Each row is a point on a landscape with many valleys, with its height.
A ball rolls from a point to whichever of its 2 nearest points has the largest drop for the distance, and stops where none of them is lower. Distance is the straight distance between rows; heights are no part of it.
nez h=5.40: [ -3  -2  15 -35  30  -4 -26 -11  11  18 -14  27 -43  -7 -11   9   5 -13
   8   4   5  22]
vuse h=2.72: [  7 -19 -35   8 -24   1 -23 -45  10  -3 -31  13 -10 -15  14  16  25  -6
 -16 -24 -18 -19]
Puron h=5.21: [-24   8   8 -24  14 -30  -3 -25  21  -2  31 -12   2  10  10   1   0 -59
  23 -24  16 -23]
lem h=4.97: [ 29  69 -11  -3  19  -3 -26 -25 -29   3  27 -47 -23  -3   6 -12  32 -19
   5   4 -11 -14]
Butat h=2.11: [ 23  25 -18   1   4   4 -13 -18 -15 -12  66 -40 -14  50   1 -18  44 -13
  22 -23  26  12]
Lubig h=5.47: [  2 -56   9 -34 -22  15  21  32   9 -15  -6  60 -15 -21 -12 -18 -20  18
 -18  -8  16  15]
desog h=2.10: [ 26  36  14 -45 -11 -33  34 -54 -11  22 -14  -7  -4 -20  -9  -8 -14  32
 -24 -28  -3  15]
mul h=2.09: [ 22  51  -6   1 -17   2   1  -1 -13  -5  -7 -40  27 -35   1  -4 -22  20
 -13 -17  23  -1]
munir h=3.30: [ 12  26 -20   3 -31 -14  14  13 -20  -1 -19  -2  45 -10 -30 -10 -23  25
  14  -8 -17  21]
fadi h=2.37: [ 19  36   0 -35  -5 -15 -13  -7   1  -5  40 -33   1  19   8 -34  26 -17
  11 -22  48  15]
didov h=6.20: [ -8 -38  -2   8 -70 -37  29  36  -6 -23 -21   9  11  -6   2 -19 -28  -4
   0 -37  14 -28]
vozat h=5.50: [-17  47  17 -18 -10   2  40 -29  -1   0  -4  31  43 -19 -37  10  -5 -12
   2  -1 -39   9]
ludug h=0.86: [ 12  22  -7  10   1  20   7   8 -16 -34  -3   5  20  -4  -6 -38  32   5
  17  19 -50  18]
rasu h=5.71: [ 14 -36  -3 -18  15   5 -47  17  21 -27 -13   5 -43 -22   0 -12   0 -26
   3  30   9 -21]
duve h=4.13: [-18 -31   8  31 -13  28 -21  18  22   8 -35  28  13 -25 -11  41 -42  -5
 -11  47 -19  -1]
Funel h=2.25: [ 17  19 -35  18 -31 -24 -45 -26 -12   9 -50 -13 -12 -15   2   0  24  -1
 -16 -28   5  -9]
tolir h=2.22: [  4  51 -14  21  20  -3   5 -55 -28   1  -3   4  11 -24 -21  26   8 -10
   6 -10 -64 -14]
zezuv h=4.82: [ 28 -17 -39 -18  33  57 -53  -3   1 -13 -14  26 -26 -32 -24  -3  14   0
  -6  16  -7  -5]
Danu h=1.15: [ 18  81  -1 -42   9   2  -5  -8 -40  25  24  -3  16  -3 -25 -15  15   5
   9 -26  23  28]
tuz h=2.87: [  5  47 -19   1 -43   4   4 -10 -27  -1 -43   3  51 -40 -25  12   2  11
 -10 -17 -12   1]
Kugap h=4.47: [  3  32 -31  21   3  23 -35 -12  -9  -7 -23  -6  14 -47  14  30  15   2
 -24  -1   6 -27]
Totos h=2.85: [ 32  43  -8 -37 -26 -16   7 -35  -1 -17  16 -23   8  14  -7 -60  27 -38
  26 -27  -5   5]
vezik h=3.19: [  6 -24  -8   6 -26   4   8  15  17 -14 -12  15  15 -18   4  -3 -26  -2
 -12  -2   9 -13]
terin h=2.84: [ 19 -21   8  10 -20  15 -18   2  18  -9 -28  10 -16 -31  26  12  -6  15
 -27  16  15   0]
sorav h=3.08: [ -7   5   7  22 -37 -27  16 -45   6  -2 -26   1   7   1   5   7  17 -10
 -10 -32 -33   6]
zed h=1.85: [ 10 -10  32 -18  -2 -48 -10   5  19  -2 -33 -10 -45 -37  17  -2 -29 -12
 -23  25   5 -16]
ziga h=7.14: [ -5 -53  -4  18   7  14  38   2  18  27  -9  31  -8 -25 -17  26 -56  40
  -5  -5  -8 -16]
fanek h=2.43: [  9  46 -41  50  -6  31 -24 -19 -27   9  16 -14  21  28  10  29  50   7
   0 -15 -24  14]
Kezes h=3.06: [-38  -6  28  -9  30 -10  47  17  14   4  19   3  32  -2 -10  20 -45   2
   0  16 -12  -7]
dobin h=1.43: [ -8   6   1  -8  19  16 -20  13  19 -30  13 -39  11 -14  15   8  -9 -12
  -8  17  45 -17]
nisu h=2.02: [  2  26 -21  14  12  -7  20 -65   3   2   0 -13   5   5   9   4  21 -16
  -7 -17 -56 -23]
boma h=2.62: [-13  22  14  -1 -51 -24  20   7   2 -29 -24   5  45 -36 -16  -6 -10 -13
  10   0 -32 -11]
Bap h=1.30: [ -4  33  -2  32 -18   6 -20  31 -19 -31 -22 -14  30   0 -22 -25   6  -5
  12  37 -48  12]
Zasu h=4.49: [  1 -23 -16  -8   1  60 -16 -22  33 -18  -2  33   4  -1  14  24  31  -6
 -20   3  28   8]
zemu h=2.34: [ 21  33 -35 -14  -8   7 -26   9  -3 -15 -14 -16   9 -68 -14  10 -31  15
 -18  -9  28 -27]
liku h=6.76: [ 24  44 -23  25  -8  28  21 -15  15 -37  14 -37  55 -26  18 -15 -18   5
 -14   6  -5 -21]
gugi h=2.21: [  9   4 -33  31  13   8 -52  15  -9  -3 -37 -28  -1 -24  -4   3 -18  20
  13  17  -7  -9]
vilet h=6.89: [-35 -22 -23  23  14   7 -28   6   6  21 -30 -14   3 -19 -11  60 -46   0
  15   1  12 -21]
sepu h=5.39: [ -9  50  -1 -40  10  -7  -2 -23  -3  -1  -3  12  22 -31 -24  11   6 -21
  17  -4 -11   5]
nivu h=4.48: [  6   6   7  13  16 -37 -23  22  -8   3   6 -53 -21  28  21 -17   7 -21
  23  27  13  -3]
fon h=5.29: [-11  17   4 -46  26 -18 -10 -22  19   4  12  20 -20  -8 -19   7   5 -34
  17 -19   1 -11]
Rim h=5.14: [-21  20   8  -1  30 -32 -21 -28  19 -11   3 -29 -11 -18  14  16   1 -57
   5   4 -10 -29]
gefuv h=2.07: [ 22  15 -26  37  14  19  -2 -48 -13   3   3 -19  -3  17  25  14  37  20
 -22  -5 -20  10]
dolig h=2.95: [  6  30  14  11 -59 -31  33   0   8 -22 -15 -23  37 -25   6 -12 -20  12
 -20  -4  -5 -11]
Bota h=2.46: [  2  57 -35   9 -11  15  -6 -45 -26   0 -24   4  39 -43 -22  21  15   0
  -7 -16 -41 -29]
megi h=3.98: [-30 -50  25  16   6  14 -33  10  21  16 -20  29 -26  28  41  33  18 -19
 -10   7  12   2]
Guzis h=4.30: [ 43  73 -34  15  -8  21   2 -36 -34  15  34 -53   9   6   9 -30  23   5
   5 -42   1 -10]
Lubu h=5.57: [ -9 -46 -17 -16  40  23 -16 -23  24 -12   4  25 -42  -2  -3  19   6 -37
  11   4 -22 -37]
varan h=3.79: [-11  16  22 -28 -32 -10  48 -19  24  10   7  16  30 -28  -9  39 -41  35
 -35 -12  31   9]
zome h=5.03: [-29 -16  31  24  25 -14  13  47 -14   3 -10   0  -7  38  13 -14   1  -7
  23  30 -31   5]
pobe h=4.32: [ 24  -8  15  -3  58  -1 -22  13   1  12  24 -16 -54  27   7 -11  30   4
  13  46   3   5]
sos h=1.66: [ 29 -17 -17 -20  -8 -26 -11 -15 -25  36  -5 -18 -37  31  -8 -37  17  15
  12 -36  13  16]
kagi h=4.44: [ -1 -43   2  20   3  38 -50  32  21   0 -44  23 -28 -30 -13   8 -40  -2
  -2  37  -7 -13]
Lise h=2.75: [ -6  14  43 -19   9  -8  77   0  -1  18  36   5  36  16   1 -13 -22  41
  -9  10   4  12]
Denu h=3.25: [-44  -3  25  28   5   0  18  11  20   0  -1  16  36  -1   2  53 -24 -10
  -6  22 -19   3]
Mip h=5.44: [ -7  29 -10  37   1 -14  13 -14  -9  20  49 -54   7  62  15  -1  18  -5
  32 -20   6   2]
Tise h=2.60: [ 23  39   2 -48  13 -18  -5 -17 -11  -1  24 -16 -19  12 -25 -59  16 -19
  24 -21  12  21]
dinob h=1.81: [  8   0 -15  47  -6  -1  26 -58  11  -8   3 -18   4  12  39  22  27   1
 -28  -5 -28 -19]
Dad h=2.27: [-14 -58  30  -4 -16 -22  29  26  17 -30   2   0 -24  -1  50 -15 -25 -14
 -34 -15  26 -48]
bisu h=2.23: [  3  -7 -19  22  23  11   4 -20 -25  28  17   1 -21  56 -11   6  24  21
  19  -1 -17  27]
fef h=2.70: [-30 -35  23 -20  -2 -23 -10   0  38  -2   8  -1 -21  11  40  11  -8 -32
 -11  -8  41 -12]
kanu h=6.78: [-22  13  -5  21  11  -7 -22 -17  14  24 -29 -10  -2 -33 -12  44 -24  -7
 -12  13  -8 -19]
sokar h=3.61: [  2 -13 -14   1  18  16   9   2  -2   8  -6  12  24 -20 -31  14 -27  19
   8  14 -24  10]
guvo h=3.88: [-26 -25  -4 -11 -26  14 -13 -29  25  -2 -21  29   8 -15  10  52   1 -24
  -1 -35  31 -13]
miv h=3.74: [ -6 -16  42  32 -16   5  24  33  10 -13  -1   8  30  20  40  -9  -5  20
 -26  25  -4  17]
zozi h=7.07: [-28 -43 -24  20   2  -6  23  24   8  16 -11  11   9 -23 -28  26 -59  13
  17 -11 -22 -34]
ratu h=5.81: [-10   0  31 -52  39 -19  -9  -2   2  17  44   6 -47  44   1 -15  11 -18
  25   3  30  16]
Doni h=4.70: [-12 -71   1  12   7   9 -22  38  12  -2 -38  29 -44 -18 -28  -9 -43 -15
  11  11 -21 -36]
bav h=2.82: [ -9   0   7 -16  10  -2  42  12  14 -24  35   9  27  -7 -11 -37 -19   5
   3   8 -31   0]
taba h=3.75: [  0  16 -23 -10  -4  -9   9 -15 -29  10  11   0  21  31 -43 -20  15 -16
  42 -33 -13  18]
Sagak h=5.95: [ 13  31  23 -18  14 -20  -7 -29  -2  13  21  19 -23  34   6  -3  53 -14
   6  -2 -12  36]
Vudo h=5.75: [-21 -10  17 -32  43  -5 -33  16   4  35  13  -9 -33  29   4   9 -12  -8
  31  15  45  11]
Fegab h=6.02: [ -3 -12  25  15   3  -9 -21  56 -19  28  -2  -1 -33  56   2 -11  19  15
  21  23   9  47]
gunep h=3.47: [ 21 -28 -27  11 -16   6 -21 -30 -21  24 -25  20 -22  35   2  10  39  16
  -1 -30  -4  28]
Ziges h=4.24: [ 12 -16  -4  -6  53  36 -10  -2  -8  27  38  -2 -39  25 -14  -2   3  18
  15  34   5  17]
Selob h=3.73: [-14 -48 -22  12   4  27 -54   0  -1  33 -34   5 -45  20   1  28  -2   0
  14 -14  37   4]
Sen h=5.92: [-30 -28  32  10   6   7  -9  51 -25  -3  18   3  -6  72  15  -7  31  -4
  22   1   3  32]
Ruk h=2.08: [  5 -20  26 -16  19 -49  21 -10  21  14 -12 -12 -47  -2   7 -24 -20  -7
 -15   2  -9  -9]
zol h=5.36: [ 17  30 -10  49   0   8  45 -17 -16   5  40 -46  42  39  16  -2   8  11
  14 -12  -8  -3]
Dezus h=2.90: [ -4 -16  31 -46 -13 -31   9 -19  27   3   1  24 -29 -19  22  10   1 -29
 -20 -18  16 -16]
lufi h=1.23: [ 48  -2 -24 -38  -6  -3 -21  -6 -25  15 -11  -7 -22 -14 -28 -20   7  27
  -4 -30  22  12]
pepa h=2.38: [ 18  32   6 -16   9 -11  49 -33  -4  36  14 -10  22  -9 -25   1 -23  48
 -24  -6 -10   9]
mutef h=2.50: [-16 -45  24 -15 -16 -35 -10  22  23 -18 -13   1 -18  -3  34 -19   2 -42
  -6 -11   7 -28]
fatag h=3.78: [ -1 -23 -40  11 -17   1 -25 -13 -19  10 -16 -12 -10  25 -12   5  32  -7
  27 -35   4   2]
Zamol h=2.64: [ 26 -15   4   0 -16  -1  55  14  10 -36  20  -6  22  -4  22 -47 -32  -1
 -11  -8 -21 -25]
Fulif h=6.26: [ 17 -31  -1  39  -9   6 -24  -4 -19   5 -25   7 -18  32  25  -8  41  12
 -15  27 -30  32]
pudil h=3.10: [ -3 -28  15 -34 -17 -24  37 -37  25  -2  -8  43 -28 -15  13 -13   8  -1
 -35 -21 -19   3]
nomo h=1.17: [ -8  17  10 -28  18  19  11   4  26 -30  48   2  35 -16  15   6  -7  -9
   2   8  38 -11]
Rov h=3.43: [-31 -42  -6  11  27  11 -37   6   6  33  -8   7 -32  30  -8  41   1 -23
  37  -9  11 -12]
zut h=3.63: [ -4 -32  40 -15 -11   5  40   2  16 -19  10  45 -17  -1  28 -20  -5  28
 -51  21 -16   5]
ziv h=6.99: [-25 -14  -9   3  20 -17   4  22   2  25 -17 -18   0 -15 -22  24 -62  15
  27  -5   8 -11]
Rugup h=4.05: [  9 -62 -26  -4  11  55 -41   1  13  11 -11  20 -35   3  -7  11   5   4
  -1  -2  47  -4]
tuvum h=3.85: [ -5 -16  -8  20  -4  28  -2  35  13   3 -27  22  12 -44 -27   6 -48  34
  -1  48 -22   6]
Fetag h=3.29: [-15  11  29  -6 -22 -26 -16   9   5   4   2  -9  -4  33  20   4  41 -15
  -7   4  39  31]
mebe h=4.40: [  7 -21  20 -13  33 -25  -4  32  -7   8  -3 -20 -37  26  10 -41   4  -5
   8  31   2  -2]
garev h=3.20: [-25 -11  -5   8  25 -12 -58  26  -9  24 -25 -12 -27  18 -34  25  -7 -21
  45  14   2   0]
benu h=4.73: [-36 -26  -1  37  26  20  -9  20  22  -9  12 -21   9  18  37  41  -9  -5
   7  23  18 -25]
zeza h=3.53: [  6   5  19 -43 -12  -7  44 -17  18   7   7  36   9 -22 -12   2  -9  37
 -26  -7  13  14]
Sula h=2.58: [ -1  11   4   4   9 -19  78 -12  -4  16  21  -2  31  11  -8 -28 -33  39
  -7 -12 -30  -5]
zafa h=2.96: [-32 -15  23 -15  22  15  45  45  21 -20  40  26  42 -14 -12 -11 -36   5
   1  25 -10  -7]
tezo h=5.83: [-14 -83 -14   4 -31  20  -5  26  12 -19 -17  25 -20   2  22 -12 -10   0
 -19 -25  14 -34]
Niku h=4.15: [ 42  40 -45   9 -10  -3 -12 -18 -15   3   6 -60   6  -1 -10 -33   6   1
  25 -34   0 -23]
Razof h=4.18: [-18 -11  18  10  15  12 -12 -12  17  -7  10  21 -19  28  33  20  38 -29
 -15   7  -7   4]
vemaz h=5.76: [ -4 -36  17  14   1   2 -19  19  -7  20  20 -25 -40  62  26  22  20   4
   1  -5  54  11]
Led h=1.70: [ -9  15  21  -1   0  -5  -2  46   2 -27 -11  -1  30  -7 -12 -15  -7 -11
  13  34 -10  18]
zeku h=4.66: [-32 -40 -13  37  32   7 -23  16   7 -14   2 -41 -17  38  21  11   0 -12
  27  20   1 -40]
lele h=3.41: [-28 -15  11  30 -48 -19   9 -10  -4   3 -48  32  14   1  22  27   3  -8
 -13 -16 -12  -1]
fuvog h=3.77: [ 21 -43  25 -24   5  17  53  32  15 -32  22  39  -6   3  19 -44  -4  27
 -28   6   1   5]
gabi h=5.63: [ -9 -22  -3 -29  35  27 -21  -7  29 -43  14  15 -31 -21   3  -6   8 -43
  -4  24  -1 -31]
kekal h=4.94: [-29 -14  54  29  30  -8  11  49   9   5  12 -12  15  53  26   9  -9   7
   3  28   0  14]
begas h=3.45: [ 21 -14  40 -21 -22  -5  30   4  31  -6 -16  21 -13 -26  13  -2 -20  31
 -65  21  17   1]
Gol h=1.24: [ 15  22   7  -2 -10  15   9  -3   5 -47  29  -6  21   8  13 -43  22 -30
  -5  17 -20   5]
nofe h=4.67: [ 35  30  -1 -21  32  31 -19 -13   2 -21  36   1 -14   6   0 -22  43   2
  -5  27   5  16]
Nusag h=2.44: [ 20 -28   6 -20  12  -4  -6  -1  13  40 -18   0 -35 -28  -8   1 -40  35
 -19   7  33   9]
sigog h=5.28: [-17  18 -21  38  18  10  29   4 -11   2  27 -24  50  35  -6   7   3   1
  25  13 -25  14]
Marok h=4.78: [ 28  46   4  14  28   9   8  -8  -8  -1  38 -18  -7  17   9 -25  31   3
  -1  34 -24  23]
pav h=3.89: [-12 -24   4  35 -15 -14  35  35 -35  28  -5   1  32  50  -6 -10  -7  30
  20 -10 -19  36]
Sonu h=4.35: [-10  15   5   4  31  40 -34  -2   3   3   8  30 -22   5  11  36  31 -11
  -8  32   8  21]
fosi h=3.46: [  8 -28  15  13 -25  -5  15  53  21 -40  -2  -4   9 -37  12 -18 -39  10
 -19  24  20 -23]
fotob h=4.55: [-22  24 -29  18 -17 -13   3 -17 -17   4 -18  12  41  -3 -35  15   3 -17
  24 -14 -51  -5]
takuz h=5.66: [-22  -6   4  -4  -2  -8 -24  11  -4  33  16 -22  -9  37   4  29  11   3
  25  -5  62  12]
podak h=3.22: [ -5  10  21 -13 -11 -32 -27 -10 -12  32 -22  -5 -28   5  23  27  30 -12
  -9 -17  43  33]
peli h=3.91: [-24  -4  20  33 -18 -20  40  30 -12  -6 -10  -7  49  25  15  -4  -8  28
   1  20 -17  21]
Gipi h=3.31: [ 14  -5  21 -40 -13 -21  23 -20   2  -3 -16  40  -5  -2  -8  -2  12   0
  -7 -12  -6  24]
Nub h=2.47: [-10 -33  20  -9  -9  -8  43  26  13 -32  32   8   2  13  21 -32  -6 -11
 -26 -22  -2 -32]
sode h=1.60: [ 35  76   5 -27  -2   1  10   1 -19   2  10 -32  19  -8 -17 -38 -14  21
   2 -17  23  20]
laneb h=2.31: [  6  20  26 -30 -36 -28  18  27  22 -40   4  -2  34 -22 -11 -40 -10 -36
   9   4 -12  -8]
kamo h=2.81: [  9  21   6  -2 -29 -29 -35 -20  -9  20 -48 -16 -13 -31  17  19   8  -2
 -21 -17  37  12]
diben h=4.23: [ -9 -15  -5  -6 -16  48 -20 -36  19  14 -10  51  -6 -27  10  48   8   6
 -30 -13  29  13]
Vit h=3.15: [ -1  72 -28  29  -3   9 -50  11 -54  -3 -27 -18  33 -17 -12   5  29 -26
  16   3 -22  11]
kuzog h=4.01: [ -8 -28   1 -13  31  34   0  48  -6 -14  14  31  -4  15 -28 -30   2  10
  25  38 -17  13]
gola h=3.90: [ -2 -46  10 -28  30  32  17  42   5 -20  29  28 -16  -1  -4 -47 -13  14
  -6  15   7  -5]
resi h=3.95: [ 16  30 -49  11  -2 -16 -25   2 -40  10   7 -30   2  10 -44 -23  17  -7
  45 -40 -13  -8]
kebat h=2.03: [  9  35  26 -20  -9 -35  -2   9  -5 -23  -5  -4  11 -29 -19 -29 -23 -13
  11  25  -2   8]
kove h=6.24: [-18 -41   0 -10 -38 -36   7  40 -12  -5 -44  25   9 -14 -27 -14 -35  -8
  31 -11 -28  -4]
bam h=6.70: [ 21  36 -15   3   7   1  30 -32  22 -10  31 -45  28 -26  -2 -14 -39  10
  -2 -17   1 -36]
semok h=4.37: [-37 -24 -32  11 -36  -9  -2  -4  -1   1 -23  22  41  12 -30  29   6 -22
  33 -28 -24 -28]
vak h=1.82: [ 17   3 -13   0   1  25  13  24 -16 -14  58 -27  17  55   5 -35  25   5
  27 -13  21  10]
vol h=4.84: [-35 -20  18  42  20  22   0  23   4  24  22 -13   7  41  29  27  13  14
  -2  19  22  19]
daved h=4.10: [ 10  19 -13  11  21  51  -1   5   1 -15   3   3  33 -34  -6  16  -3  38
 -35  45  -8   9]
napet h=3.11: [ 17   5 -13   4  -6  12 -17 -55 -18  11 -35  24 -30   1   8  14  54 -10
 -18 -28 -22  19]
nusil h=5.87: [ -8  15  37 -54  27 -22  11 -22   8  13  35  32 -45  17 -13 -20  34 -15
   3  12  -7  19]
loten h=1.79: [ 13  13 -23   1   9  17 -43  25  -7  -5  -6 -26   9 -35  -3   6  -9  -8
  11  13  31 -17]
Ropo h=6.71: [-19  13  -6 -10  30   2   2 -31  11  17   6  -9  10 -44 -11  58 -45  -5
   2  -9   8 -30]
noz h=4.14: [ 13   8  26   3   6  23  30 -35  -2  20   8  23  -9  27  18   3  27  41
 -42  18   4  42]
Sapil h=3.82: [  3 -13 -11 -14  20  46  28 -34   2   1  36  39  16   4  -9  10   4  28
  -9 -11   0  20]
poded h=0.64: [ 34  40 -14 -45  -9  -6  -4 -20 -35  34   6 -15 -11   3 -17  -9  22  14
  15 -40  40  33]
Kes h=3.09: [-13  26  20  -6  -6 -15  10   5  11  -1  34 -11  24  34  19  -3  16 -17
  15   2  20  30]
nozi h=2.30: [ 13 -21   7   8 -25 -25 -42  21  19 -13 -55  -4 -30 -44  11  -5 -30  -1
 -25  18  15 -19]
rusal h=4.76: [ -5  40 -39  36 -22  17 -52  -2 -21  -4 -56   4  18 -46  -6  51   7   1
 -19 -13 -28 -23]
tofat h=5.94: [ 15 -47 -16  -6 -33 -27 -30  18  -2 -21 -52  14 -38  -1 -15 -42   9 -16
  10  -6 -22  -1]
mido h=4.87: [ 38  80   5   9  19 -10   0 -12 -32   5  25 -40 -20  12  -7 -35  23  -5
   6  15 -47  12]
vev h=6.49: [-31 -34   5  -5 -21 -10  37  20  17 -16   2  48  15 -31 -12  18 -35 -28
   5 -27 -29 -51]
til h=2.61: [  7  15 -24  26   1   4 -46  16 -25 -11 -24 -30  -2  12 -15   2  20 -12
  19  24  -5  13]
rosem h=3.96: [-18  -1  16 -21   9  29  43 -27  10   3  35  42   1  24  19  15  32  18
 -23 -12   0  33]
seve h=4.17: [-38 -37  -8   8 -17 -29  -4  21  -2  10 -10  -3  27  10 -12  12 -19 -21
  28 -25   4 -17]
dafi h=2.93: [  6  54 -12  29 -12 -34 -29  13 -31   1 -28 -22   6  16 -11  -5  33 -20
  20  -1 -29  13]
pag h=6.58: [-23 -10   6  -5 -15 -27  36  -3  27  -8   4   4  11 -38  -9  18 -49 -26
  -5 -26   8 -47]
davot h=5.82: [ 27 -43  -5 -30   3 -16 -17   8  10 -16 -26  14 -34 -25   2 -34  -3   3
  -9  15  -6   3]
Kaz h=3.32: [-16   8  -3 -14 -49 -43  33 -36  -5  12  -8   3  20   4  -7   0   1 -19
   6 -52 -11   0]
giseg h=3.49: [-38 -32  20  30 -29   4   2  19  11 -18 -23  31  38   4  24  24   3  -8
 -11   8 -18   3]
tubaf h=6.00: [-10 -63 -27  25 -49 -10 -10  38  -4 -24 -32   8   0  -2   3 -10 -20  -1
   7 -33   9 -49]
sif h=4.65: [ 17 -30 -22   8  24  63 -42 -10  24 -18  -3  20 -19 -17  15  12  34   6
 -22  25   6 -13]
babem h=4.16: [  1   0  11  -4  50  38   7  16  -2  10  31  20  -1   7 -20  -7  -2  23
   7  46 -25  29]
Tos h=1.96: [ 12  -9  -4  15  -4 -18  12  -8 -16  14   5 -21  -8  46   5 -13  17  30
   8 -19  12  31]
vipe h=4.27: [  0  32 -28  46  24  50 -20  -7   1 -12  -5   3  23 -32   4  36   2   7
 -18  27 -15 -12]
Kudal h=5.20: [-10 -10 -18  32  34   5  18  20 -22  -5  12   0  20  38 -21 -17 -10  10
  29  11 -54  -8]
Kad h=5.65: [ -1 -77  12 -12 -30   7  -8  16  19 -27 -31  54 -21 -14  -6  -3 -10 -10
 -11  -8   0  -5]
rem h=3.17: [ 17 -20  33 -21 -40   5  -7  11  31 -19 -16  36  -5 -24  32   3   9  -5
 -42  19  25   5]
turo h=2.33: [ 10  33  15   8  -2 -27   1  -4 -23  15 -28 -20   4 -21 -10 -15 -11  10
  -3  17 -30   9]
tebi h=1.53: [ 38  18 -16  -8   4  20  12   2  -3 -25  42 -28  19  13 -16 -59  19  -5
  15   2  -2   7]
Peve h=5.49: [  4 -15  -1  -1  50   9 -24 -17  27  12 -11   6 -45 -21  -7  22  -4 -12
  -7  20 -20  -9]
rilo h=2.12: [ -5 -28  18 -10  14 -12  -5  13  31   5 -12   1 -33 -43  -1  10 -49   8
 -19  30  13 -23]
nek h=3.54: [  7  26  -1 -12 -12 -20  29 -31  -7  -6  22 -10  27  13 -13  -9   4 -22
  17 -40 -19 -14]
vuv h=6.09: [  3 -21 -10   1 -28 -37 -23  23  -6  -5 -47  -4 -10 -17 -18 -13  -3  -9
  26 -10   6  -5]
buz h=3.99: [ -7 -46 -23  11  -3 -21  -3   4  -8  13  -7 -28  -9  36   3  -8 -10  -3
  33 -40   8 -17]
dap h=6.45: [  7  -5   9 -32 -41 -25  48  19   6 -12  29 -10  22  17  16 -52 -17 -10
   3 -40  28  -7]
fodel h=2.26: [ 23   7  18 -22   2 -43  11 -27   0  30 -31  -4 -35 -27  -3 -10 -10  18
 -22 -10  -3   2]
bifu h=4.53: [ 25  15 -10  -6  29  40 -17 -28 -13  -1  15  22 -31   6   7  11  35  16
 -28  16  -1  13]
nilu h=3.69: [ 17   7  -4 -43  30  12  33 -37  14   8  42  21 -11 -12  -9  -9   3  29
 -23   1   9   9]
sodob h=5.00: [  6  -1  -4 -25  20  54 -35   2  21 -26 -12  40 -15 -43 -33  13  -1 -11
   1  20  12  -4]
gufu h=5.32: [ 18 -30  -7 -41  13  37   7  11   1   0   6  39   3 -33 -22  -3 -36  25
  -8   1  20   6]
deku h=4.04: [ -5  29  18 -29 -23 -21  15 -18  18 -12   8  -3  21 -44  -6   9 -28  -1
 -20 -14  31  -7]
Soli h=3.59: [-29  -9   7 -17 -23 -25  14 -45   6  19  -9  16   6  -6  -1  46 -12 -19
   2 -34  11  -7]
Mav h=6.14: [ 33  58   2  15   6 -15  -8  -8 -52  42   4  -9 -22  40 -16  -2  26  36
  23   5 -34  30]
fusuk h=6.35: [  4 -17  22 -12 -58 -29  41  11   3 -23  -5   2   7  -9  26 -27 -26 -10
 -30 -35  22 -11]
gebo h=5.06: [ 12  32  -1  -6  22 -11 -38 -36   4  -2  14 -33 -32   0  28  -4  28 -45
   6   2  -1 -25]
dofav h=3.28: [ 21   2  21   1 -52 -21  42   0   8 -16 -23   2   6 -45  26   1 -16  31
 -51  16   5  -9]
kade h=6.05: [ 35  42  -2   5  -8 -10  10 -41 -29  32  16 -10 -27  38   1  -7  47   7
   5 -13 -17  34]
lito h=4.58: [ 25  15 -41  10  37  12 -21 -10 -26  26  13 -33 -10  -4 -16   6  -2  28
  10  -9  17  -1]
Dok h=6.38: [-33 -36  -1 -13 -35 -19  40  27  -4 -17 -12  51  31 -12 -28   1 -26 -11
  15 -31 -22  -3]
Zopu h=6.64: [-17   5 -15  -3  10 -12  19 -14  18   4  29 -27  17 -22   3  23 -29 -11
   8 -14  11 -32]
sok h=4.56: [ -5 -11 -11  31  24   3 -25  11   7  13  20 -63 -23  26  18   5   4  -5
  10  14  36 -16]
baref h=3.76: [-42 -64  29  42 -15   9  -4  27   8 -10 -18  21  -6  20  35  24   8 -17
 -11  -5   6 -22]
voni h=2.94: [-24   8   4  27   9 -17 -33  24  -3  16 -26 -30  10   6  -5  23  -2  -5
  26  26  13   4]
Por h=3.62: [ -3  12 -23  17 -13  11  17  25 -31  16   7   4  33  23 -36 -15   2  32
  31   1 -10  41]
lafu h=5.11: [-27 -25  20   5  33  -8  36  20 -18   5  23  27  -6  32  -2 -16 -10 -11
  27   7 -47   1]
Kizo h=2.83: [  7  56 -41  42  -4  37 -55  20 -52   3  -2 -21  24   4  -5  22  47   7
   9  -5 -11   8]
Zuva h=2.92: [-25  36  35 -16   5 -17  41  -7  10   7  27  -3  34   8  16   3  -1  10
 -19  11  20  27]
vefir h=5.54: [ -7  33  -3  21  -6   0 -18  12 -17  15  41 -43   3  48  12  23  16   4
  27  -4  49  14]
Fata h=5.17: [ 12 -18 -20 -17  -6  47  -7  -5  19 -21   2  38   3 -59 -25  14 -31  -1
 -18  15  10 -24]
matak h=3.44: [-11 -24   4   8   2  15  10   2   5  -1   2   7   6   6  -1  -1   3   4
   5  18  -3  14]
Bune h=2.63: [ -4  66  11  26   7 -11 -13  -7 -10   9 -19 -22  16 -13   3  21  12  10
 -15  24 -15  15]
zolu h=3.92: [  1   6  17  27  -7  29  12  28  18 -28   4  14  36 -19  22   9  -7  30
 -42  42  14  13]
gutuz h=6.15: [ -1  -2   9  19  -3  -4 -18  28 -17  12 -31  13  -4  25   4  -3  24  20
  -1  38 -16  50]
gof h=1.38: [ 14  18   3 -31  34  18  20  -5  25 -19  36 -19   3 -33   3 -12 -35  10
 -18  16  18 -18]
Ponaf h=4.45: [ 41  50 -31   3  13  17  -1 -16 -20  22  42 -56  -9  10  -1 -15   9  27
  -1 -15  35  -1]
Sev h=5.84: [-25 -56   1  15  11  16 -15  34 -12  12  22 -12 -16  77  33   4  28   0
  24 -18  25   6]

Call two points neighbours if one is among the 2 nearest of the other. Go from one point of each pair to the other, from neighbour to neighbour, staying as low as possible. Name the highest point that can't be avoided.
ludug and desog -> begas
ludug and poded -> dafi
miv and terin -> peli
dinob and poded -> Vit
poded and nomo -> zemu
terin and Funel -> Fetag
Dad and sorav -> giseg
zed and desog -> fodel
